Each scene shows the same named points in several views. A view is turned or mirrored, and shifted as a whole, has a little noise and may leave points out.

Scene 1
View 1
lora: [ -3  -7   4   2   8  -2  23  -7  10  -5   3  -3  -1  -2   1   1  11   2
  -3  11   1  -1  -3   8  -8   1  -2   6   6   5   2   3   8  11   2   2
   7  -5   6 -17   6  -1  -1   5   1   0   4   0  -5   7   3   0  13   5
  -4   8   8  -4  -4  -6   7   1   6  -6   4  -2  -2  10 -14  -6   1  -4
  -5  -2   2  -4  -6   8   3 -11]
fene: [  1   2   4  10   1  -1  16   2   3  -1   2  -4  -2  -7 -10  -3  -5 -19
   1   4  -9  -1   8   1   1  -4 -10   3  -1   9  -2 -19  15  -1  13 -11
   9   5  -7  -7   5   6   8   4   7  -1  -7  -5 -13   9  -5 -12  14   7
   5  16   3  -5  -4   1  -4  -8  -7   5 -10   4  -6 -11   1  -6 -16  -6
   2  -6   9   4  16   6  -4 -14]
tubap: [ -1 -13   1  -2   1   0  29 -11  15  -6  -4 -10   3  -4   4  11   5  -3
  -6  14   5  -4   2  10 -10  -4   0   1  -4   4  -7   1   9  17   7  -3
   7 -11   1 -15  16   1  -1  13  -5   2   7   9 -13   6   0   2  11   2
  -8   9   6  -3  -2  -3  16  -2   8  -4  -1   1 -11   7 -24  -9   7  -2
  -5   4   7  -5  -6  11  -3 -16]
mibun: [  2   4  -7   6   4 -10  10  -5  13  -6  18  -6  -5   1 -22  -6   6  -8
  -7  16   3   1  -1  -3   2  -6  -5   8  11   1  -1  -1  19  -3  14   4
   8   4  -2 -10   6  -7  -3  -2   2   4   4 -11  -4   0   0 -11  12   4
  -1   9   7 -12  -8  -4  -4 -11  -7   8   1  -4   7  -4 -10  -7 -16  -2
   8  -7   4   5  13   3  -7 -12]
paf: [ -6  -8  10  -3   3   3  26  -5   4  -4  -7  -5  -1  -8  10   7   8   1
   1   1  -4   2   0  13 -13   2  -8   3  -1   5  -1  -3   2  18  -3   0
   4  -7  10 -16   5   5   2   8   0  -1  -3   1  -9  17   1   6  12   5
  -9   9   7   1  -3  -4   7   7  13 -12   0   1  -7  13  -9  -7   5 -11
  -6   0   0  -7 -10  11   6 -12]
banin: [ -5  -7   6  -2   2   2  24  -4   2  -3  -4  -4   1  -7   3   4   4  -8
  -2   3  -6  -3   2   9  -8   2 -11   3  -2   7  -4 -12   6   8   1  -8
   7  -4   2 -14   4   6   8   7   3  -3  -7   1 -13  16   0   0  12   7
   1  10   5  -1  -1  -2   2   2   4  -7  -5   2  -8   3  -4  -8   0 -11
  -2  -2   3  -2  -2  10   6 -13]
rubut: [ -6 -14   9  -4  -3   8  38  -9   6  -1 -15  -9   5 -13  19  16   3  -8
   2   8  -4  -8   5  18 -11  -1  -1   1 -12  10 -13 -11   7  19   3 -15
   9 -12   2 -14  15   8   8  15  -4  -1   1  14 -18  20  -2   5  14   2
  -5  12   5   4   2  -1  12   4  13  -9  -4   5 -19   6 -18 -12  12  -9
  -9   7   9  -7 -10  15  -1 -17]
Peko: [ -8  -5   9  -3   5  -1  20  -3  -1  -3   1   0  -3  -2   1   0   8   1
   6   0  -4   6   0   5  -5   4 -10   6   4   7   1  -5   5   9  -3   2
   7   2   6 -14   0   4   2   3   2  -1  -6  -6  -9  14   2   0  13   9
  -3   6  10  -2  -3  -3   1   9   6 -12  -1   0  -1   9  -5  -1  -2 -11
  -2  -6  -2  -4  -1   4   8  -9]
dobem: [-11  -8  13  -8   5   4  26  -5   1  -5  -9  -4  -1  -8  16   5  13   5
   3   0  -2   1  -1  12 -19   3  -7   3  -1   5  -2   2  -1  20  -7   3
   3  -9  15 -21   1   3   1   9   3  -4  -1   2  -8  20   5  11  11   7
  -9   5  10   1  -2  -5   9  15  17 -18   0  -2  -8  18 -12  -6  10 -11
 -10  -3  -7  -9 -15   9  12 -12]
nidu: [  0   0  -3   5   6  -4  15  -3  10  -4  10  -6  -3   0  -9  -2   4  -5
  -5  10   0  -2  -2   1   0  -4  -5   4   6   3  -2  -2  15   4   8  -1
   8  -1   1 -10   5  -4   0   4   1   1   3  -6  -6   5   0  -9  12   6
   0   9   7  -6  -5  -5  -1  -5  -4   2   0   0   2   0  -9  -6 -10  -4
   2  -6   4   2   4   4  -3 -13]
bek: [-10   5   9  -5   7  -2  14   3  -3  -2   5   3  -5  -1  -5 -11  14   4
   5  -4  -6   6  -4   2  -2   5 -13   5  12   1   5  -1   3   6  -4  12
   6   6   8 -18 -10   0  -1  -1  11  -1  -7 -15   0  14   3   1  12   7
  -3   2  12  -5  -6  -6  -6   8   4 -12   3  -1   7  11   2   0  -8 -12
   4 -10  -8  -2  -2   2  11  -7]
pek: [  0   7  -5   9   7  -7  11   1   7  -2  18  -1  -5   0 -22 -11   3  -6
  -4   8  -1   3  -1  -6   8  -4  -9   9  14   3   4  -3  18  -4  11   4
   7   8  -4 -11   1  -5   2  -4   6   4   0 -16  -3   2   0 -16  14   5
   4   7   3 -10  -6  -5  -9 -10 -12   6  -3  -3   7  -5   0  -5 -18  -5
   9 -13   4   8  19   2  -2  -7]
nal: [ -6   6   7   1   9  -2  11   6  -5  -3   9   3  -7  -2  -9 -12   8   4
   3  -5 -11   4  -5   0  -1   5 -14   6  14   4   4  -7   6   1  -6  11
   3   9  11 -17 -15   4   2  -2   9  -4 -11 -16   0  14   3  -4  12   9
  -1   3   9  -5  -6  -5  -9   7   2 -12   0   2   9   6  10   1 -16 -12
   4 -11  -6  -3   3   1  11  -4]
geril: [ -4   2   7   8   0   3  19   2  -2   0   0  -2  -5  -7  -3  -2   0 -17
   5  -5 -14  -2   4   5  -1  -1 -16   6  -3  11  -4 -22   8   1   5  -9
   6   5  -2 -13   3  10  11   5   8  -1 -11  -6 -15  17  -6  -7  13  10
   5  13   3  -2   0  -1  -8  -1  -3  -3 -12   7 -10  -7   7  -4 -13 -15
  -1  -4   6  -1  11   8   4 -10]
Kal: [-10  -1   5  -7  12  -4  17  -5   2  -9   5  -1  -5  -4   0  -8  19  11
   0   2   2   7  -5   5  -9   0  -9   7  13  -1   2  10   2  13  -8  16
   7  -1  16 -19  -8  -5  -5   1   4   0   0 -11  -1  11   9   4   9   5
 -11   1  14  -5  -6  -8   3  10  13 -14   9  -8   9  18  -9  -3   0 -10
  -2  -8  -7  -7  -9   2  10 -10]
Vanub: [ -1   0  -1   4   7  -4  14  -4  11  -4  11  -7  -5  -1 -13  -3   6  -2
  -3  13   1   2   0  -2   1  -6  -6   5   8   2   1  -2  15   7   7   4
   5   2   2 -12   5  -3  -2   2   0   2   3  -9  -6   2   1  -9  10   3
  -3   5   6  -7  -5  -6   1  -7  -4   0  -2  -3   7   2 -11  -6  -9  -6
   3  -8   6   1   7   6  -4 -13]
View 2
paf: [ 13   0  14  -3 -16  10  -3  -1  -2   5   1  10   5  14   5   5  -7   6
   5   2   6  -8  -1  -7   0  10   7   3  10  10  -5  -6  -1   3  15 -12
   2   3 -12  -3   2 -14  -5  -6   3   1 -20  -5   1  -1   5   1   3   7
   1  -5   0  -4 -11  -5  -6 -22  -3  -5  -4  -2   0 -14   3   3  18  13
  -1   1   3   1  -7   4   4 -12]
bek: [  0 -20   4  -8 -15   6   2   1   8   0  -9  11   9  -3  -3   5   5  -3
   1   2   4   9  10 -12   3   8   1  -3   4   5  -5  -5   3  -2 -11  -1
   2  -7 -19   2   2  -6   3  -5  -7   6  -3  -1   8   0   0  12   7   1
   3  -5  -1  -1  -6  -7  -9 -15   0  -6  -1  10   2  -6   5  -6  15   4
  12  -9   5   4   0  -2   2   8]
Peko: [  8  -6  10  -5 -11   7  -1  -1  -1   6  -5   9   2   2   1   3  -2  -1
   1   1   3   0   2  -9   2   8   3   1   7   6  -6  -8   5   0   0 -10
   3  -4 -13   1   5  -8  -3  -5  -3   4 -12  -2   2  -4   2   4   5   2
   1  -3  -3  -3  -7  -7  -7 -16   0   0  -7   0   1  -9   3  -2  13   8
   1  -2   2   2  -2  -1   3  -2]
dobem: [ 13  -7  18 -10 -19  14  -1   1   2   5   3  15  11  17   8   6  -4   5
   2   3   7  -6  -2 -10  -2  14   9   3   7  11  -9  -7  -6   1  12 -10
   3  -1 -20   2   0 -18   0 -10   2   0 -22  -5   3   1   5   4   2  10
   4 -13   4  -5 -16  -3  -8 -27  -7  -8  -8   2  -1 -15   3   6  21  14
   0  -1   3   2  -4   1  -3  -7]
Kal: [  5 -19   9 -15 -22  14  -2   1   8   1  -5  17  12   6   1   4   4   4
   0  -3   8   3   9 -17   1  10   2  -3   0   9  -6  -4  -2  -1  -5  -5
   5  -8 -23   5  -1 -16   8 -14  -7   3 -11  -5   6   6   7  11   7   5
   4 -17   6  -2 -12  -5  -9 -22  -3 -14  -7   4   3  -7   9  -3  22   7
  13  -2  10   7   1  -2  -2  12]
fene: [  5  -1  -1   8   2 -10   3   1  -3   6 -10  -7  -7 -12  -4  -4  -5 -13
   5   5   3  -3  -4   3   6  -1  -2   0  16  -2   2  -6  20   1  -3 -15
   0  -3  -3  -8  13   9 -13   8  -2   0  -4   1   3 -13  -5  -4   6  -2
   0  19 -13  -6   3  -6  -4  -3   5  10   5   4  -2  -4  -7  -4   5   3
  -7  -5  -6  -3  -2   3   9 -14]
lora: [  1   0   6   3 -15   7  -6   3   1   4   4   7   7  13  -2   9   0   0
   1   2   6  -6   0  -6   1   7  13   0   9   6   6  -3   4   3   8 -14
  -1  -3 -14   0  10 -15  -7  -5   4  -1  -7  -5  -1  -2   0  -1   1   5
   0   3   5   2  -5  -7   0 -21  -6  -2  -3   6   3 -11   6  -9   9   7
  -1   2   2  -4  -5   2   5  -2]
nidu: [ -3   0   0   8  -8  -3  -2   6   2   5  -2   1   9   2  -7   8   0  -3
   4   0   5  -1  -1  -4   3   4   8   0  11   3  12  -2  13  -2  -3 -14
  -1  -9  -6  -4  13  -6 -13   1   0   0   6  -3  -2  -6  -6  -2   3  -2
  -5  10  -4   2   2  -7  -1 -13  -2   2   4   7   1  -6   4 -16   2   2
   1  -1  -4  -6  -4   1  13   1]
geril: [  8  -4   7   1  -1  -7   5  -3  -5   6 -11  -3 -13 -13   2  -5  -8  -8
   4   3   1  -1  -1   0   6   7  -4   3  16   2  -6  -6  16  -2  -7 -11
   1  -2  -5  -6   6   5  -8   5  -2  -2 -16   1   5  -9   1   0   6  -1
   1  12 -14  -6   0  -5  -9  -3   5   7  -4  -1  -2  -5  -9   5  15   7
  -5 -10  -6   1  -1   1   4 -15]
banin: [ 10   0  10   1  -8   1  -2  -2  -3   5  -4   5  -1   3   4   1  -8  -3
   5   2   5  -8  -4  -3   6   9   2   4  13   4  -4  -4   8   2   8 -13
   4   1 -11  -5   7  -7  -8   1   1  -3 -17  -2  -1  -6   5  -2   2   3
   3   6  -5  -3  -4  -9  -6 -13  -1   2  -3   1   0 -11  -2   1  13  10
  -5  -3  -3   0  -6   4   4 -14]
Vanub: [ -5  -7  -1   5 -10   0  -3   4   3   4  -1   4   8   1  -7   9   3  -5
   0   0   7   0   0  -8   3   3  10  -1  11   3  13  -1  10  -2  -3 -11
   2  -9  -3  -1  15  -6 -10   0  -1   0   6   2   2  -4  -5  -4   3   1
  -2  10   0   3  -2  -8  -2 -15  -3   1   4  11   1  -5   4 -15   3   0
   2   0  -2  -6  -1  -2   9   3]
nal: [ -2 -20   3  -8 -12   2   1   0   9   3 -11  10   5 -10  -2  -2   6  -6
  -1  -1   4  10   9 -10   3   7  -3  -4   7   4  -6  -6   8  -3 -18  -3
   2  -8 -16   3   2  -3   2  -4  -9   6   0   2  11  -2   1  11   6   0
   2  -2  -4  -3  -5  -4 -11 -12   3  -5  -3   5   2  -5   4  -7  13   4
  10 -10   5   5   5  -4   0   8]
mibun: [-11  -4  -6   9  -6  -9  -2   9   5   5  -3  -1   8  -1 -14  10   6 -12
   1   0   7   1   3   0   3   0  11  -1  11  -1  22  -1  15  -3  -9 -13
  -2 -12  -3  -2  14  -3 -14   5  -1   3  14   2   0  -4 -10  -3   2  -4
  -3  12  -2   5   8  -8   3 -10  -1   2   8  11   3  -2   4 -22  -2  -7
   2   0  -4  -8  -1   0  14   6]
pek: [-10 -10  -8   7  -6  -9  -1   7   6   4  -6  -1   4 -13 -14   7   6 -14
  -1  -1   5   6   5  -5   5   0   5  -2   9   0  14  -3  18  -5 -15  -9
  -1 -12  -4  -2  12   5 -11   3  -4   2  14   1   5  -6 -12   1   5  -4
  -4  14  -5   3   6  -6  -3  -5  -1   3   9  10   2  -4   3 -21  -1  -6
   5  -9  -2  -6   2  -3  12   8]
View 3
banin: [  2  -7  -2   2   6  -3  -2 -12   4  -4  10  20   2   4   9  -1   5  -8
   7   6  -5   0  -5  -8   5 -10  -9   3  17   6  11  -3  14   7 -12   2
  -5  -7  -4  -4  12   8  16  -8   9  -6 -12   4  16  -6   2   8  -7  -8
   0   9 -11   2  -1  -1  -9  -9  -6  -5  -5  -6  -3   2   1   4   2   3
   6  -5 -13 -11  -3 -10   1  -4]
rubut: [  7 -18  -8  -6  12   3   0 -19  10  -1  10  29   8   3  11   4  11 -10
   2   8  -9  -7  -9 -16   7 -12  -3   8  29   9   9 -10   7  16   0   3
 -13 -15  -3   3  26   1  28 -16  12 -10 -17   8  21 -13   3  10 -17 -12
 -12   5 -18   3   6   2 -10 -12 -12   2  -6 -16 -10   3   3  12   1   0
   7   4 -12 -19   6 -13 -10  -5]
Kal: [  2 -17  -4  -3  -2  -1  -1 -23  -3  -5  12   7  -3  20  -4 -13   4   9
  12   9  13   7  -4  -5  13  -4   9  -3   9   1  23 -11  -8  -8   3   1
  12 -12  -4  -2   9  18  10  -7  18  -5 -12 -11   7  -7  11  -5   4 -11
   1  -1  -2   4 -14  -9   2   4  -2  -6   5  -3   0   1   4 -11 -12  -6
   2  -7 -10  -8 -16  -3  15   4]
tubap: [  5 -16  -7 -16   3  -2   2 -10  15   0  11  24   4  -3   9   8  10 -10
   0   8  -2  -5  -3 -15  -3 -11  -4  11  27   3   2 -10  -4  12   3   4
  -3 -15  -4   4  12   4  23  -8  13  -5 -12   3  11 -16  10   9  -8  -6
 -12   6 -10   4   4  -8  -8 -15  -8   6   1 -10 -13  -2   4  11   1   4
   4   0  -9 -17   4  -9 -10   2]
geril: [ -5   2   1  15   7  -5  -7 -10  -8  -4   9  18   0   8   9  -5   5  -7
  12   4 -13   4  -4  -7   5  -5 -17   5   3   6  10  10  23   4 -23   4
 -11  -4  -1  -4   5   3  12  -6   8   2 -11   3  14   1   1   9  -8  -5
   7  15  -8   0  -6   2 -12 -11   3 -13 -11  -2   1   4   1  -1   7   7
  12  -5 -11  -7  -1  -6   6  -7]
nal: [ -7   2   3   8  -3  -5  -5 -16 -10 -10   9   5  -2  12   0 -15   2   5
  15   7   1  13  -4  -1   5  -5  -4  -5  -2   1  17   2   3  -7 -10   2
   6  -4  -5  -8  -2  14   2  -1  12   3  -8 -10   4  -3   5  -1   4  -3
   7   8   0   3 -15  -7  -3   0   4 -13   2   2   4   1   0 -12  -3   0
   7  -8  -7  -2 -16   1  19  -1]
mibun: [-15   4   8  -8 -10  -9   1   4   9  -3  12  10  -6 -14  -2   0   2  -9
   8   2   0   8  -1  -4 -17  -7 -15  11   7  -4  -7  10  -2   5 -12   9
   7  -8 -10   1 -14   6   1   4   5   7   0 -10  -4  -8   8   7   7  11
  -4  13   7   5  -3 -12  -4 -13   3  -7  -3   5  -5  -6  -1  -3   6  10
   7  -5   0  -6   2  -4   0   4]
Peko: [ -7  -6   1  -3  -4  -6  -1 -12  -2  -6  12  10   0   4  -1  -7   2   0
   9   6   2   7  -3  -5   0  -6  -5   1   8  -1  10   0   0   1  -5   4
   6  -9  -8  -4   4  10   7   0  10   0  -8  -7   3  -3   7   1   4   0
   1   6   0   5  -8  -7  -2  -4   3  -8  -3   1  -1  -2   2  -7  -2   2
   5  -6  -9  -5  -7  -3   6   2]
bek: [ -2  -4   4   1  -3  -7  -3 -17  -3  -6  11   5  -4  13  -3 -15   2   3
  11   8   6  10  -3  -2   7  -3  -1  -3   4  -1  16   1   0  -7  -6   2
   8  -6  -5  -7   1  14   5  -2  14   0 -10  -8   4  -4   8  -1   5  -5
   3   5   1   2 -14 -10  -2   1   3 -11   0   2   1  -1   3  -8  -6   0
   2  -5  -5  -6 -15  -2  14   1]
View 4
lora: [-15  14   6  -4  -4  -5  -8  -8   3   3  11  14 -11   1  17   8   3   0
  -7   9   1  -6  -3  13   5   9   1   3  -4   1  -4   0   7 -12   7  -7
   1  -3   5  -7   0  -8   4  -3   3  -8   5   8   5 -10   7  -8   6  -2
   0  10  -3  -1  -9   4   5  -5   1   3   3  -6  -8   0  14  -7   6   5
  -6  -5   4   9  -6  -5  22   8]
tubap: [-22  17   1 -10  -8 -10  -5 -12  -3   5  10  12 -18   4  28   7  -6  -2
  -5   9   0 -11   1  13   7   3   5   4  -4  -1 -10   4  15 -11   9 -10
  -1  -2   0  -5   4  -4   5 -11   5 -13   5   3  11 -12  10  -9   4  -3
   0  15  -6  -5  -7  10  -1   4   2   0   8   0  -6   1  14 -10  11   8
  -7  -5  10   9  -8   9  33   4]
rubut: [-23  20  12  -9   0 -14   6 -18 -10   7   7  14 -30   3  37  13 -13 -10
   5   1   4 -17  15   9  -6   4   2   5  -8   1 -20  -7  18 -14   6 -11
  -6  -1  -1  -6  -4   3   1  -7   5  -7   6  -1   9  -3  13  -6   2   3
  -6  23 -20  -1  -2   7  -2   3  -2   2  10  -1  -5  -7   4 -11  23   4
  -7  -5   7  17 -10  16  36   1]
Peko: [ -7  11  13   2   0  -5  -3  -6   4   0   7  11  -5  -1  12  10   4  -4
  -3   4   3  -9   0   8  -3   9  -1   8  -4   3  -7  -5   2 -13   8  -3
  -7  -5   4  -5  -5  -1  -2   2   4   2   5   3   3  -8   2  -4   2   2
  -4  16  -4  -3 -11  -3   7 -11   0   3   7 -12  -8  -5   2 -10   9   0
  -7  -4   3  11  -2  -6  15   7]
nal: [  4   3  11  12   1  -2  -3   3  10  -6   6   9   7  -2  -5   9  13   3
  -6   6   3  -4  -7   6  -4  15  -5   9  -2   3   0  -7 -10 -12  11   3
  -3  -6   9  -5  -7   2  -4   7  -2  11   0   6  -4  -7  -2  -2   1   4
  -2  12   3  -2 -11  -8   9 -17   0   3   6 -15 -11   0  -2  -7  -1 -10
  -6   2  -3   9   1 -16  -2   9]
paf: [-14  18  17   0   4  -8  -3 -10  -2   5  11  16 -16   1  21  10   0  -5
  -4   5   5 -10   7  12  -4  12   2   4 -10   2 -10  -8  12 -16  11  -3
  -6  -3   5  -7  -4  -2  -2  -3   7  -5   8   2   7  -8   7  -3   0   0
  -2  22 -11   0 -10   0   3  -5  -1   0  10  -8 -10  -5   6  -9  16   2
  -9  -5   6  17  -7   2  28   5]
Kal: [  1   9  20  12   7   5  -9  -5   9   4  12  22  -3  -5  12  12  17   4
 -10   9   1  -7  -7  17  -5  22  -2  -1 -11   6   1 -15   3 -23  14   2
 -12  -2   7  -3  -9  -5  -6   7   7  -5   5  10   4 -14   0  -1   1   1
  -2  19  -4   3 -22  -9   7 -17  -1   2   4 -14 -17  -3   4  -7   8  -1
  -5  -4   1  15   2 -21  17  10]
fene: [-16   5   0  -3  -8 -23   6  -5   0  -8  -1  -7  -8   2   1   8  -4  -3
   3   2   6  -5   0  -6   2  -3  -3  18   6  -1 -14   6  -6   3   6  -8
   8  -5  -1  -6  -3  11   1   0  -3  15  -3  -4  -4   1   4  -6   0  11
  -9   5   0 -16   9   2   9  -3  -1   4   9 -10   3  -1  -4 -16   1  -4
  -8   4   1   6  -6  10   5   6]
dobem: [ -7  18  16   2   5  -1  -4 -14  -1   8  14  23 -15  -1  25  12   6   0
  -6   7   4 -11   5  18  -6  15   2  -1 -12   3  -5 -15  12 -20  15  -6
 -13  -5   8  -6  -5  -5  -4  -2   9  -8   6   6  11 -13   6  -3   0  -4
  -3  24 -11   3 -19   0   1  -9  -4   0   6  -7 -12  -6   4  -6  20   2
  -7 -10   3  19  -7  -5  29   7]
nidu: [-16   7  -3  -5  -9  -9  -5  -4   4  -6   5   1  -3   3   8   5   4   2
  -6   9   1  -5  -5   4   9   3  -4  10   1  -4  -1   6  -1  -1   6  -5
   8  -6   4  -7   3  -2   3  -6   1  -1  -1   6   0  -5   5  -6   6   4
  -2   3   1  -9  -5   4   8  -3   6   3   4  -8  -3   6   9 -13   0   2
  -4  -1   4   2  -4  -4  10   7]
Vanub: [-15   3  -4  -1  -7  -8  -7  -2   7  -2   9   2   0   3   5   6   5   2
  -7  11  -2  -5 -12   7   9   6  -2   7   2  -3  -1   5  -2  -3   6  -3
   8  -4   3  -6   2  -4   1  -4  -1  -2   1   7  -1 -10   4  -8   7   3
   1   1   3  -5  -7   2  10  -4   5   4   5  -6  -2   4  11  -9  -2   1
  -3   1   3   3  -5  -6  12   5]
banin: [-12  15   9  -4   0 -12   2  -8  -1   1   5   7 -12   2  16  10  -3  -4
  -1   5   4 -10   5   6  -3   6  -2  10  -4   4 -14  -2   5 -10   9  -7
  -4  -2   4  -7  -4   5  -1  -2   3   4   4   2   5  -2   6  -4   2   6
  -4  16  -5  -6  -3   0   6  -6  -2   2  10  -8  -5  -5   2 -10  12   0
 -10  -1   6  13  -4   7  20   7]
pek: [-13  -1  -6   2 -11 -12  -4   1  11  -6   6  -4   9  -2  -8   4   9   4
  -5   9  -1  -3 -16   0  10   3  -4  13   9  -5  -2  12 -11   2   7  -2
  12  -7   2  -6   1   1   2   0  -2  10  -2   6  -5  -6   0  -4   3   7
  -1  -4   9 -13   1   2  11  -8   7   6   4  -8   4   6   7 -10 -12  -2
  -4   5   0  -1  -2  -7  -6   7]
mibun: [-17   0  -8  -5 -12  -9  -6  -2   9  -6   6   1   2   5  -1   3   7   5
  -9  11   0  -2 -13   3  15   1   0  11  10  -4   1  14  -7   4   6  -3
  14  -9   0  -8   6  -2   5  -3   1   0  -1   9  -5  -8   3  -9   9   4
   0  -7   9 -13  -1   4  10  -3   5   4   4  -8  -2  10  14 -10 -12   2
  -1   5   5  -3  -2  -4   4   8]

Which points are out of place in each view (at most two, in the order of its rows)? Write none if all are in place.
view 1 | Kal
view 2 | none
view 3 | Peko
view 4 | none
